Points on a hilly landscape, in no order, each with its height.
From any point a ball rolls to the lowest of the 2 points nearest to it. It stops when none of these is lower. Distance is the straight distance between rows; heights are no part of it.
bifu: [  6   7   1  16   1   8 -20   6   0 -16  -9  -4  -4   1   1 -28   7  -2
 -13  11]  height 449
fezog: [-16  -1  -5   1   5 -21   4  -7 -15 -16  -5  -9  -7  10  12 -28  -8  14
  -6   7]  height 617
Pido: [ -7  19  -9   3   6  -3  16  11 -12  -6  -7   8  10   0  -7  -5  -4   6
   0   2]  height 460
fode: [  6 -13  -8   9 -13   4  -8   5   1  -5  15  14   6   2  -8   3  15 -12
  14  11]  height 440
Sumam: [ -6  25  11  -3   5 -12  15  -6   7  -8   9   0   5   6  -4  -6 -19   7
   1   3]  height 729
diza: [  4  11  -1  12   9   2 -13  10   0 -21  -2   3   3   1  -2 -33   3   0
  -6  17]  height 463
Koz: [ 3 12 -7  8  7 -3 17 13 -4  0 11 19 15  0  2 -1 10 -9 12  9]  height 526
bira: [-12   6   3   4  -1   5   6  -7  -2 -19 -12 -10  11   2   3   3 -16  18
  -4   8]  height 885
sosut: [ 16 -16  -7   6 -16   2 -11  13   9  -9   8   1  -1  -4 -19 -10  24  -9
  11  -2]  height 462
Bup: [  0 -15  10 -10   8  -1 -13 -10  -2   0  -2 -17 -10   3   6  -6  13   4
  14  -1]  height 301
ril: [-23  22   7   2  -9  -1  16  -5   2   2  -2  -5   1  14  -7  21 -27  -4
 -16  -2]  height 850
guri: [ 17 -10   2 -14  -6   3  -9  12  21   0   4  21 -10  -3 -20  15  12  -8
  10   3]  height 244
dira: [ 15   3   3   2 -10   8  11   3  -3   7  -1 -13   7  -4  -6  -1  -5   4
 -14 -13]  height 747
sed: [-17 -20 -13   2  -3  -5   1  -4 -17 -10 -11 -26 -15  -1   9  -5  -6  10
 -18  -4]  height 358
vuzi: [  6 -19  -4 -16  -3  -9  -2  -5  -6  15   5   2 -12 -11  10   3  -1  10
  -1  -4]  height 474
Gib: [ 1 -2 11  1  7  6 -3 -1 14  9 -4 16  8  4 -3 12 10 -5  1  0]  height 335
zezi: [ 10 -11   0  -6  -3   4   4   6  10   3  -1  12   6 -14   1  11   3   4
 -15  -9]  height 678
mosa: [  8  -4   1  -7   4   5 -20  -4   3  18  14   1  -3  -7   8   0  -3   5
  12  -1]  height 805
til: [-16   4   7  -3   3   7  11   3  -4  -5 -13 -20 -10  -4  18  15  -3  -1
  -2  -7]  height 519
lida: [-24 -17 -15  -4  -6  -5   0  -5 -13   2   0 -29 -17  -4  14   6 -10   3
 -16 -11]  height 411
kofu: [-15  13   0   2  -4  10  13   4  -3   8 -14  -6   0   6   1  17 -14   0
  -8  -4]  height 334
Bap: [-13  20  13   7  -1  -4  13  -9  -2   8  -4   0   2  13  -5   8 -16  -1
   6  -6]  height 841
Faneg: [  9 -12  -4  -1   8  -9  13   8   8  13  -5  14  -5 -10  18   6   9  -3
  -1  -5]  height 596
piz: [ 5 13  5  3 11 -3 21  6  1  8 -2 15 11  2  1  3 -1 -9 -3  1]  height 415
lafo: [ 10  -3  -3  -4 -12   7  14   2  -1  11  -7  -4  -4  -7   2  13  -8   1
 -12 -17]  height 728
Nen: [  3   5  11  -1  -8   3  -2 -10   7  14   9  -8   0   3   5  11 -15   6
  -8 -13]  height 566
pegat: [-14 -10 -14   3   6  -2  -1  -4 -19 -11 -16 -15  -7   0   8 -12   1  12
  -9   4]  height 320
Netil: [  4  17   9   3   4  -5  15   2   5   6  10  21  18  11  -8   2   4 -13
 -12   6]  height 442
Kodi: [ -9  -8   4  -9  -2   6  11   4   5   0 -10 -19 -17  -6  22  24  -8  -3
  -6  -8]  height 503
zep: [ -5  -2  12   1 -15   5  15  -9  14  15   1  -5  -8   2  13  24 -22 -10
 -19 -14]  height 669
Zapi: [ -9 -11 -13  -3  20  -3  -8   5 -12  -5   9  -6   0   2   6 -15  23  -3
  10  14]  height 461
Nale: [-13 -10   3  -1 -11  -8  18  -8  -4  -1   5  -7  -4  -8  21  14  -8   6
 -11 -13]  height 543
bavi: [ -2  -6  -9   1  11  -1  -9  -6 -16 -13  13  -4   1   6   6 -19  19  -6
  12  21]  height 436
vome: [  0   3  -7   6  -2  16 -15  15   7   4 -15   7   2  -3 -17   8  11  -3
   0  -3]  height 506
Gorob: [ -2 -17  -1  -1   5   0  -9  -9   2  -6   7   8  11  -6   2  -2  11  11
   1   8]  height 905
gos: [  9   1  -2   5   4   3   5  11   9   1   2  13  14 -11  -7   3  10  -5
 -11  -4]  height 667
gebud: [  3  -5  11  -8 -12   2  -1 -13   9  14   2  -6 -12  -5   8  18 -16   2
  -1 -13]  height 542
vobob: [17  4 -3 -2 -2  5 -1  6  7 23  4 12  3  0 -8  7  3 -7 -7 -8]  height 396
betun: [ -9   9   1  -7  18 -13   4  -2  -5  -2  13  -6   3  -2  14 -16  -1   9
   7  11]  height 502
ful: [ -1  25   0   1   5  -3   4   1   3 -12  -6   6  10  15 -18 -12  -6   0
   9  12]  height 170
kosut: [  0  18   7   7   5   1  -3  -6  -1  -7  -8  -2  10  15 -14  -5  -8   4
   4   8]  height 201
Sodi: [ -1  15  -7  11  -2   3  -1  12  -5  -4   4  15  15   6 -17  -7  11 -12
  16  13]  height 560
binop: [-20   0   6   6 -13   2  12  -8  -5  -8  -6 -10   2   3   8  12 -18   7
  -2  -6]  height 871
luk: [  1   9   2  14   1  15 -11   6   2 -22 -18  -8   1   1  -5 -13  -2  -1
 -11   7]  height 464
Lib: [-12  -2  -7  -4  21 -11  -2   0 -13  -5   7 -11  -1   2   5 -23   8   5
   2  14]  height 482
silur: [ -2  14  -3   5   3   8 -15  10   1  16   0   8  17  11 -18   5  -1  -7
 -11   7]  height 305
Kufom: [ -1 -16 -16  -3   6  -1  -1   9 -10  10   1  12   0  -8  11   1  18  -1
   9   2]  height 529
gebul: [ -4   9   7   4   9   4   9   2  -6   5 -14  -2   1  -1   2   4   2  -2
  11  -3]  height 551
limu: [ 11  -9   4 -11   5   5 -21  -7   0   3  -5  -8 -13   0  -5  -1   7   2
  14  -1]  height 247
bab: [-12  12  -9   0   4  -5  16   3 -11 -11 -14  -2   3   3   1  -2  -7  11
   5   4]  height 478
Binur: [  2   4  -4   8  -2  11 -11   0  -7  21  -1  10   7   4  -6  10  -7   4
   2  -1]  height 538
guda: [ -8 -14  -2  -3  -7  -9   9  -8  -1   8   0   3 -14 -10  21  16 -10   6
  -7 -17]  height 521
fomog: [  9 -15   8  -5  -4  -7  11  -8  -3  11  -3   9  -4   0   4   3  12  -5
  11 -11]  height 509
medod: [ 18  -5  -1  -5  -9   9 -16   7  15   9  10  13   2   0 -24   9  10  -5
   8   0]  height 307
Vugus: [ -6  -4   0  -4  -9  16  -4  -5   6  10  -9  -3  -2   2  -4  24 -11   9
 -10  -8]  height 295
Mora: [  1 -20 -15   2   5  -4  -7   3 -14 -13  -8  -1   0  -3   0 -23  18  10
  -9   2]  height 649
dop: [ 21  -7  15 -18   0  -3  -1   0  17   8  -4  16 -13  -2  -4  12   6 -14
   8  -9]  height 465
Lag: [ 17  -8  -1   3 -11   9 -19  -1   9   3   0   8   6   3 -21  -5   7  -4
   2   1]  height 354
benu: [-18 -10   5   1  -1 -14   9 -16 -14  -5   3  -8  -3   0   8  -1  -7  13
   2   1]  height 590
ruzu: [-22 -15  -4 -11  -9  -6   4  -5  -5   2  -1 -24 -23  -6  16  18  -7   0
  -8 -16]  height 467
Marag: [ -4  14   1  -4  15 -12   2  -4  -6 -11   8 -11  -1   4   8 -23  -8   5
  15  12]  height 516
fer: [  8  -3   6   7   6  -5  10  -2  11  22  -4  15  -7   1  17   5 -10 -11
  -3  -5]  height 375
sipa: [ 13 -15   0 -27   8  -8 -11   5   6   0   1   0 -19 -15   2   4   5   4
  -1  -4]  height 730
bomo: [  7   4   2   6  -5   3   3   2  -4   2  -3   5  15   3 -20  -4   6  -6
   0   0]  height 522
dotas: [ -8   4  12   6 -10  -3  10  -6  12   8   0  -2 -11  -1  18  24 -18 -12
  -7 -17]  height 661
Lef: [ -5  26  14   0   3  -1  15  -8   7   0   4 -13   8  10 -14   8 -18  -1
 -17  -7]  height 615
lufu: [ 10 -23  -6 -12  -6   2 -21  -6  -2 -13 -15  -5 -16  -3  -7 -10   9   9
   7   1]  height 336
Vini: [ 13 -19  -1 -19  -2  -3 -16  10  15 -12   6   9 -10 -16  -8   3  14   5
  11   4]  height 752
zufav: [  7 -21  -3 -10   1  -2 -10  10  10 -12  15  13   2 -13  -1   5  22   0
   2   4]  height 763
tevu: [  2  -7   2   0  -2   7   2  -6  -2  24 -10  18   4   2   1  15 -10   2
  -3  -4]  height 550
Sodu: [-15   0   6   2  -6   1  19  -6 -11 -22 -10 -15   5   0   3  11 -10  12
  -6   0]  height 879
Dilu: [  4  10   6  10  -1   0   1  -6  -5 -19 -11  -6   0   5  -2 -23  -9   5
  -3   6]  height 278
gak: [-25  19  -7 -14   1 -23  15  -1  -5 -16  -8 -14 -16   1   5  -7 -15   6
  10   0]  height 556
vutu: [  5  14   1   2   0  -2  11   2  -7  -3   1 -17   6  -7   1  -8  -7   5
  -9 -12]  height 764
Tal: [  5  -7   0  -1  -8  21 -12  -6   8  -3 -14  -3   1   4 -14  15  -7   8
  -9  -4]  height 266
Repog: [-10  11  -5   6   8   2  -4   1  -6  10   4  -3   6  -6   7   0 -16  11
   2   2]  height 333
resi: [  1 -15 -17  -1   3   3 -10  11  -5  -5  -1  -4   3 -12  -1  -9  18  10
  -6   1]  height 662
runaz: [  5 -19   0  -7  -7  -9   7  -7   1  18   4  13 -10  -8  20   8  -8   6
  -3 -11]  height 501
rofa: [ 13 -11   3 -19   5  -1  -8   3   6   8   2 -14 -15 -15   8  -2   3   8
  -3 -11]  height 716
puvok: [ 1  0  9 -5 13 -1  2  2  6  7  5 -3  1 -8 13  6  6  1  3 -4]  height 444
les: [-19  15  15   5  -9  -3  15  -5   9   1   6 -11  -8  -1  12  19 -23 -10
  -8 -12]  height 651
Tize: [ 15 -11  -1 -11  -9   3  -3   4   3   2   1  10   2  -8 -10  10   3   8
  -1  -6]  height 692
loti: [ -8  -5  -7  -3   7  -7   2   2 -11   8   3 -10  -6  -8  16  -3  -2  14
  -3  -6]  height 401
gibo: [  6  14  -2   8   4   6  -2   9   3   6  24   4  12   6 -14  -2   8 -22
   9  11]  height 456
Turuv: [ 11 -18  -7 -26  10  -5 -12   5   4  10   6  12 -20  -9   6   5   9   3
  13   6]  height 744
Nerin: [  0  13  -6   9   5   6 -13   4  -3   7   7   1  12  -1  -5 -10  -8   7
   3  11]  height 296
zuzat: [ 12 -10  -4 -13  -6   3 -14   3  -3   6   1   9 -11  -1  -9   3   5  -7
  27  -1]  height 776
pek: [ 15 -20   0  -1  -6   4 -22   1   6 -18 -11  -2 -11  -2  -3 -14  13   6
  -2   3]  height 370
ziga: [ 13  -6   4  -4  -2  -1  -6   7  24   6   7  20   5   5 -17  16  11 -12
 -14  -4]  height 577
bitug: [  3  -7   2  -3  -3   5   2  -1  10  19  -4  23   6   7  -8  22  -3  -4
 -17  -3]  height 559
lam: [ -5  15   1   5   7   6  16   6   4  12 -14   5   4   1  10  16  -9   1
  -7  -8]  height 352
nir: [ -5 -10  -8   4   7 -11  -5  -8 -19 -15  -2  -3  -4   5  10 -37   0   8
 -10  13]  height 628
Tiras: [ -9  -7   5  -6 -23  11  16  -3   5   3   5 -16 -10   1  12  25 -19  -5
 -16 -11]  height 689
dizus: [ -5  -9   8   3 -13   4  -5 -14  -7   5  -8  -3  -4   5   3   7 -15   8
   7  -6]  height 829
rud: [ 1 22  3  1 13  2  6  3  1  9 14  7  8  0  9 -2 -8 -7 10 10]  height 385
Bafef: [  8   6  -2  13  -1   6 -18   4   2  -9  17   5  12   5 -11 -17   7  -8
   5  14]  height 496
Monu: [ -6  14  17   0  -3   5   3  -8   8   3   7 -14   5   8  -1  11 -17   3
 -18  -8]  height 591
Livit: [ 9 -9 -7  1  5  5 -4 16 20  7 -2 21 -6 -9 -2 14 17 -9  5 -5]  height 567
Selaz: [-15  22  14   2  -3  -8  10 -11   5  13   0   3  -1  15  -6  14 -22  -3
 -10  -1]  height 845
Rufo: [-26  16   4  -7 -14 -15  22  -3   1 -24   3 -21  -5  -3   8  11 -18  -3
  -4  -4]  height 673
zemo: [-15   9   8   6  -3   5  -4  -5   0 -10   0 -33 -10  -4  11  -1 -15   6
  -6  -7]  height 636
rim: [ 12  -7  -3  -5   0   4 -18  -4  -8   5 -10 -12 -18  -1  -1 -18   5   0
  10  -2]  height 178
sazon: [ -6   6   1  -1   6   9  10   6  -7  -4 -16 -19  -7  -1   4  11   0   0
   5  -5]  height 535
fisat: [  0   8   6  10   6  15 -16   4   7   2  -5   1  13  10 -17  -5   9  -2
   6   7]  height 257
piviz: [ 13   5 -12   4  -4   7  -6  12   8  21  12  18  10   0 -10   6   7 -17
  -5   1]  height 362
Ret: [ 19 -18  -9 -10  -8  -7   1   2 -12   4   9  11  -3  -4  -2  -2  16  -5
  11   0]  height 757
simeb: [  9  -5  -1   4  -7   6   1   0  -2   6  14  18  10  12 -13   5  13 -17
  11  11]  height 397
pofot: [ -4  16   8   8  -2   0   5 -10  -4 -15  -9 -12   4  11 -11 -12 -15   3
  -3   3]  height 239
tasa: [  2   5  -5  15  -6  18 -18   9   5 -12 -15  -4   3   1 -18  -7   4  -1
 -12   3]  height 475
fimo: [  0  -8 -12   8   4   0 -10   4  -4   7   0  11   9  -2   2   0   9   4
  16   9]  height 504
Lakif: [ 2 25 -2 -1  8 -5 22 11  4 -3 -3 13 13 -1 -6 -1 -1 -1  2  4]  height 437
Lafil: [  8 -11 -10   5  -3   1  -2  19   8  -2   7  13  -5  -7  -2   4  25 -13
  12  -2]  height 541
Zof: [ 12 -10 -12  16  -9   0 -20   5   3 -17  16  -1  -3  -2   0 -26  17  -8
   0  15]  height 814
pofiz: [  9 -15  -1 -12   6   1  -6   3  12   1  18  15  -2 -12  10   2  13   1
   2   3]  height 774
Sedol: [ 15 -14  -1 -20   3  -3  -9   5  10  -9  -2  -4 -11 -11  -5   0  17   5
   4  -1]  height 741
raku: [  3  10 -12   6  -3   3 -12  14   8  17   9  17  15   5 -20   7  12 -10
 -11   5]  height 332
dibom: [ 14 -16 -10  -4 -11   2   2   1  -1  12   9  24   1  -3   2   8  13 -12
  13   0]  height 738
rep: [  4   9  -6   6   7   0  -4  -1  -9  -2  11  -1  12  -2  -1 -20  -4   4
   6  13]  height 259
Gis: [ -7  -7 -11  -3  14  -8   6   8 -14   4  -1   5   0  -5   4  -6  15   1
   9  -1]  height 552
tor: [-15  17  -4  -4  15 -16  16   2  -5   1   5  -1  -4  -5  17  -9 -10   8
   4   1]  height 524
bodi: [  7   9  -7   8   4   4   1  14   5   1  27  11   6  -4  -2   2  19 -22
  10  14]  height 483
nozet: [  9 -12   0  -5   8   0   5  10  13   3  -8  20  -5 -11  10   9  17  -7
   2  -7]  height 581
zub: [-17  -4  -4   0   3 -19   7 -11 -20  -7   2 -11  -5   4  10 -16  -4  11
   1   0]  height 605
Komu: [ -6  19  12  -3  14   2   5  -3  12  -1   1   4  20  15 -12   6  -2   0
 -12   5]  height 645
feb: [ 12 -17  -1   9 -14   7 -12   3   4 -10   3   6   9  -1 -19 -13  12  -1
   0   0]  height 402
Sis: [ 13  17   3   0  11   4   0   7   1   4  24  -3  10   0   1  -9   3 -11
  11   9]  height 419
Komi: [ 12  -8  -1  -4  -4   4  -9   2  21   8  22  30   0   6  -7  10  11 -20
   6   6]  height 597
taza: [-24  10   4   4  -2  -2   2  -4  -5 -19  -5 -32 -11   1  12  -4 -20   8
  -8   2]  height 650
zakom: [ 13  -8  -7 -14   3   4 -13   7  -1  11   3  11 -11  -6   7   5  10  -4
  18   3]  height 758
kav: [ 10  -7  15  -6  -4  -4   9  -7   1   2  -1  -5   1  -2   0   3   6  -1
   3 -13]  height 472
tib: [ -1   0  -6   8  -1  17 -21  10   3  -5 -16  -4   3  -3  -9   0   4   4
   3   3]  height 490
Tav: [  2   2  13   0  -5   3   6 -11  -1   2  -6 -19  -6   2  -3   7  -3   1
   7 -17]  height 424
tapat: [  6  -2  -3   6  -2   3   1   0 -12   6  -5  -2   6   3 -10 -10   5   3
   9  -4]  height 549
gil: [-12  -2 -11   5   7  -4   2   0 -23  -9  -8  -7   4  -5   4 -14   2  15
  -5  10]  height 293
Vud: [ 11  -8 -20   8  -9   3 -18  11   4  -5  23   3   1  -9  -5 -12  10  -6
   6  14]  height 827
lebe: [-22   6   0   3 -13 -15  10  -8 -10 -11   6 -20  -8  -8   9   1 -19   5
 -12  -9]  height 595
Rog: [ -9   9   6   7  -5  -3   3 -15 -10   5  -9  -4   0  13  -5   4 -16   4
  11  -1]  height 836
Pusa: [  7  -1  -7   7   4   5  -9  15   0 -10   0  -8   4 -11  -3 -13  15   0
  -2   0]  height 676
duzot: [-22   9   8   8 -20   8   5 -13  -3 -12  -5 -17   0  13  -3   8 -24   3
  -9  -1]  height 863
sal: [ -6  18  12   2  -3   5   7  -4   2  -6   2 -23  -3   1   2   2 -22   4
  -8  -4]  height 614
movol: [  5   9   2   8   8   7   5  13  19   3   5  15  16  -2  -6  10  12  -4
 -21  -7]  height 660
guden: [ -4  18   8   2  15   8   7  10  13   3  -2   8  15   3  -9  12   4  -5
 -17  -2]  height 653
gudim: [ -9   8   3   2   6   8   8  -5   4  -9  -4  -6  13  -3   1  10 -10  13
 -11   5]  height 889
fipaf: [-27   0   2  -1 -14 -12  16  -3  -9 -23   2 -26 -11  -2   9   8 -13   0
  -7  -5]  height 635
peve: [  1  12  -2  17   3   4 -10   8   2 -17   9   5  15   6 -13 -23  -1  -5
   4  20]  height 479
benim: [-26  12  -1  -3  -2 -15  12  -3 -15 -15 -12 -24 -15   0   4  -2 -10   1
   8  -5]  height 579
taduz: [ -6  25  12  -6   6  -4  12  -5   4  -5  -4  -4  11  16 -21   4  -8   0
 -12   3]  height 634
mul: [ -9  15  -4  -8   5 -14  17   0  -3 -22 -14  -3   1   2  -2 -11  -8  10
   9   5]  height 493
duva: [-18  20   7  -7  -5 -18  24  -6   0 -13   3  -7  -4  -2   4   5 -19  -1
  -3 -11]  height 702
bot: [  6  -2   3   0   0   1   1  -3  10  11   8  17  12  10 -12  11  12 -15
   4   4]  height 363
mopet: [ -2 -10  -9   2   0  -4   3   1 -16   2 -12  -3  -3  -2   1  -6  10   3
  12  -4]  height 574
Nedep: [ -4   8   5   2   5  -3   4  -4   0 -11   4   8  21   2  -1   0  -6  14
  -2   8]  height 894
mit: [  1 -10   1  -5 -19  10  14   2  -4   2  -3 -12  -5  -6  11  18 -14   3
 -12 -13]  height 711
Tedo: [ 13 -12   4  -9   0   5  -4  -1  24  13  -7  27  -1   3 -14  21   2 -10
 -20  -5]  height 569
dudif: [  0  11 -10   4   3  -4  14   5  -9 -11   6  16  15   2  -9 -10   9 -10
  18  14]  height 544
futeb: [  6 -18  -9 -11  -3   8 -10  -2  -6 -13 -22 -19 -17   0  -2  -4   4   5
  -2  -4]  height 283
Difib: [ 13 -13 -13  -1  -4  -2  -3   0 -18   4  13   0  -1  -2   4 -12  17  -5
  15   1]  height 775
Falop: [ -4   8  11   8   4  11  -7  -7   2  -1  -9   0   7  13 -14   2   4   1
   8   2]  height 231
bifod: [ 19  -2   5  -5   3   3   2   3  14  25  -1  19  -4   1   0   9   5 -18
  -5  -3]  height 422
Dod: [ -8  -1   8   4  -8  -5   0 -13  -7   1  -4 -24 -14   1   5   3  -4   1
   4 -15]  height 382
Bub: [ 23  -5   9 -10   0   0   5  -4  17  23  -7  14 -12  -3   2  12  -4 -11
  -5 -11]  height 439
durul: [-21  17  -3 -12   6 -26  16  -6  -3  -9   2  -4  -7  -3  12  -5 -10  11
   9   4]  height 540
Vigan: [ -3  15   0   3   3  -9   3   6   1   2   9  14  20  18 -25   3  11 -10
 -12   9]  height 468
debus: [-23  19   1   6 -18  -1  14  -6  -5  -8  -4 -10   0  14  -7  11 -34   0
  -9   1]  height 855
debi: [-3 -7  2  3  2  5 -1 -2  4 -7  4 16 21 -2  4  5  5 12  0  5]  height 900
Nutu: [ 10  -6  -5  15 -13  11 -22  -3   6  -5  15   7   7  16 -16 -14   9 -14
   1  15]  height 520
Taku: [  9  -6   8 -12   2   8 -12  -5   8  12  -7   2  -7  -2  -2  11   3   1
  14  -6]  height 292
vulak: [ 13  -8   2  -1  -1   1  -9   7  25  15   8  28  -2  11 -12  15  13 -22
  -6   7]  height 587
Duka: [ -2   2  -8   7   5  -3   0   0 -14  -4   1  -2   3  -7   5 -20  -8  11
   0  10]  height 258
minur: [ -8   6  -1   4  -2  11   6  -4   0  15 -11   2   6  12  -6  23 -16   1
 -16  -3]  height 316
sizub: [  3   3  -1  11  -6   0   2   2   2  -2   7  13  16  14 -28  -4  15 -10
  -5   6]  height 492
nuzot: [ -1  19   3  -2  -5 -17   7  -6  -6 -21 -10 -12 -14   6   3 -31 -19   4
  -1   4]  height 546
tuni: [-16   0   2   5  -7 -19  11  -5  -4   2  10  -8  -5 -10  17   6 -16   9
 -10 -10]  height 568
Rifem: [  9   0   9   6  12  -6  20  -3  10  11  -4  15   4   3  16   2  -1 -13
  -2  -5]  height 391
pezib: [  0  21  -3  -2   4  -2   3   0  -8  -5   9   7  14   9  -7 -16  -9   1
  15  17]  height 212
zorin: [ -1 -14  -6  10   4  -7  -7  -1 -17 -20  -9  -1   0   5   7 -26   9   5
  -6  14]  height 638
Dusud: [ -5  23   2   2  10  -2   3  -1   1  14   8   8   4   1   7   3 -15   1
  -1   0]  height 361
kup: [ 2 -4  1  7  3  3  7 -5 -2 13  3 26 11  3  8 11  5 -6 10  7]  height 539
tedur: [ 1 -2 -8  4  1  7 -5  3 -8 17  5 18 11  0  2  1  0  1  8  4]  height 523
Katud: [ -1  -9   3  -3  12  -3  -7  -9  -8  -9  -3 -15  -4   2   5 -10   8   7
   6   4]  height 341
Relav: [  2   9  -2   8  -2  12 -23   4   7  10  -3   3   9  14 -25  -1   6 -10
   0   4]  height 280
Pamif: [ 12 -15  -3   7  -8   4 -23  11  11 -19 -13   1 -10  -4  -6 -20  18  -7
  -4   3]  height 400
kige: [  7  -7  -2  13  -3   5 -26  11   0 -14  -9   2 -11   0   4 -28  17 -10
  -8  11]  height 429
nagus: [ -7 -11   4 -12 -12  -3  -5  -8   2   5  -3 -18 -21  -5   9  17 -13   5
  -3 -14]  height 511
Zet: [ -6  -4  10   2   1 -11  15 -11 -12  -6   5  -4   8  -1  11  -4  -1  11
   2  -4]  height 573
Nuna: [-16  24  10   4   1  -1  11  -2   3  -1   5 -18  -6  -6  13  10 -18   0
  -2 -10]  height 633
rozak: [ 10 -17 -19   7   0  -6  -9   2 -19  -5   6  -3  -2   2   2 -26  14  -2
   6  11]  height 792
fovu: [  0  -3   1   7  12  -5  -9  -9 -11 -15   5  -2   6   8  10 -20   6  -1
  14  19]  height 413
bupa: [ 15  -6   1  -1 -12  14 -18  -7  11   3  -9   0   2   9 -26   2   1   2
 -12  -3]  height 306
Pof: [13 -2  7 -3  6  6 -8  5 14  6 17 10 12 -6  5  4 10 -4  3  4]  height 785
Rumab: [  5   4  -8   8   5   5   5  13   3   5  11  18   9  -4   5   3  15 -18
   6   7]  height 505
nozu: [ -6 -14   0   0  -7   1 -18 -17  -7   4  -4  -8  -8   3   5  -1 -13  15
   6  -3]  height 822
Ruri: [ 11  -2  -2  -7   7   6  -7   1   2   4   0 -15   1 -14   2  -6   4   6
  -2  -9]  height 703
lavab: [  4  -8   1  -4   1   4 -20  -8   0  11   3  -8  -7  -3   6  -2 -11  16
   7  -1]  height 815
gurad: [ 0 -7 11 -3 11  1  7 -1 16  7 -4  1 -6 -3 18 15  5  1 -2 -9]  height 466
sako: [  7  -5  -3  -4   3   9 -23  -1   7   7  14   5   7  -6   0  -2   3   2
   5   7]  height 795
fak: [  2  -9  11  -6   6   3  10   0   8   6 -10  -7 -17  -7  21  18   2  -5
  -4 -17]  height 481
goda: [  4 -10 -13  11  -8   4 -12   5  -5  -3   2   8   5  -2  -8  -6  19  -8
  15   9]  height 473
vof: [  3  -2   7  -7   5  12  -5  -3  15  12 -12  12  -4  -1  -1  20   4  -3
   5  -7]  height 317
kuzof: [  9   2  -3   0   4  12  -8   8  -1 -10  -5 -22  -1 -13   0  -8   6   5
 -12  -7]  height 690
zir: [ -1 -11  -1   0 -10  -1  -5  -9 -17  -1  -8 -27 -18   2   4  -6  -5   3
   1 -13]  height 322
kat: [  0   7   3   3  14  -4   2   6  -4  12  12   4   6 -10  13  -7   4   0
   5   3]  height 416
mot: [ -4  -1  -3   1  -1   2   3   0  -5  12  -1   2   1 -10  10   7 -10  10
  -3  -4]  height 365
tun: [ -1 -21 -10  -7   0  -4  -8  -2  -9   4   2  -8  -6  -7   9  -5   3  12
  -5  -6]  height 438
Pibe: [  1  -1   3   8  -5   7  -2  -5 -11 -10 -15 -12   3   1  -1 -11   0   8
  -7   0]  height 319
Paba: [ 10 -10  -8   0  -6   1   0  12   5  -2   1   5   4  -9 -13   1  25  -7
   6  -6]  height 510
Feseb: [ -2  -4  14   2   1 -16  18 -13  -4   9   0   8  -4   1  13   6   0  -2
   8 -10]  height 537
govu: [ -5  17  -2  -6   7 -19   6  -8 -10 -13   0 -15 -12   7   2 -27 -13   4
   7   7]  height 531
Vabof: [ 18 -20   0 -15 -10   1  -1   0   5   8  10  28  -1  -7  -4  10   4  -6
   9   3]  height 722
romal: [  7 -11  -7  -4 -10  13  -7   0  -2  -3 -17 -10  -8  -3  -7   8   0   8
  -2  -4]  height 221
sopi: [ -6  -7  -5   0  11 -11  16   5  -7  14  -5   6 -11  -8  22   3   5  -2
  -3  -9]  height 616
kanu: [ 11 -23  -3 -17  -6  -4  -1  -1   5   0  -1  16  -3 -10  -3   9   5   7
   6  -5]  height 706
saz: [-24   5   3  -2   6 -10  -3 -11 -10 -17  -4 -27 -15   0  10 -15  -7   9
  -6  -1]  height 664
Dosev: [ -2  27  -3  -9   9  -7   9  -2   5  -6  -3  15  17  16 -21  -3  -7   0
   1  15]  height 200
peg: [ -3  -1   6   2   9 -14  20  -2  -8   2   1   9   5   0  12  -1   5   3
   9   1]  height 555
libub: [ -2   8   3   8   5   1  12  -2   7  20  -8   9  -2   2  16  13 -14  -8
  -9 -10]  height 364
betu: [ 11  -6  -6  13   1   3 -10   5  -9 -11   5   0   0   2  -1 -29  11  -7
   5  10]  height 803
gidir: [  5  -9   1   0  -4   3 -15 -11 -11   6 -10 -20 -23   3   5 -14  -8   4
  -1  -4]  height 256
Suruk: [ 10  13   7   5   4   2  -2   9  10   6  14   6  15   4 -18  -2  19 -20
   2  -2]  height 484
Gada: [ -7  26   4  -6   0 -17  20  -4  -3  -7   3 -11  -1   0   0  -8 -17   4
   1  -6]  height 717
gifet: [ -6   1  13   8   7  -3  -6 -11  -5 -11   2 -12   1   8   7 -11  -1  10
  11  10]  height 380
Tasu: [  1  -9   0  -1  -8  10   7  -4  -3 -11 -12 -10   2  -1  -2   6  -1  11
  -3  -7]  height 279

Where does a ball stop that starts at each point below?
Selaz -> rim
Rufo -> Repog
sazon -> Repog

Call two points neighbours if one is among the 2 nearest of the other. Go from one point of each pair to the other, from neighbour to neighbour, staying as low as possible. Name the highest point that can't be avoided.
Duka and romal -> Pibe
rim and romal -> Suruk
Duka and ful -> rep
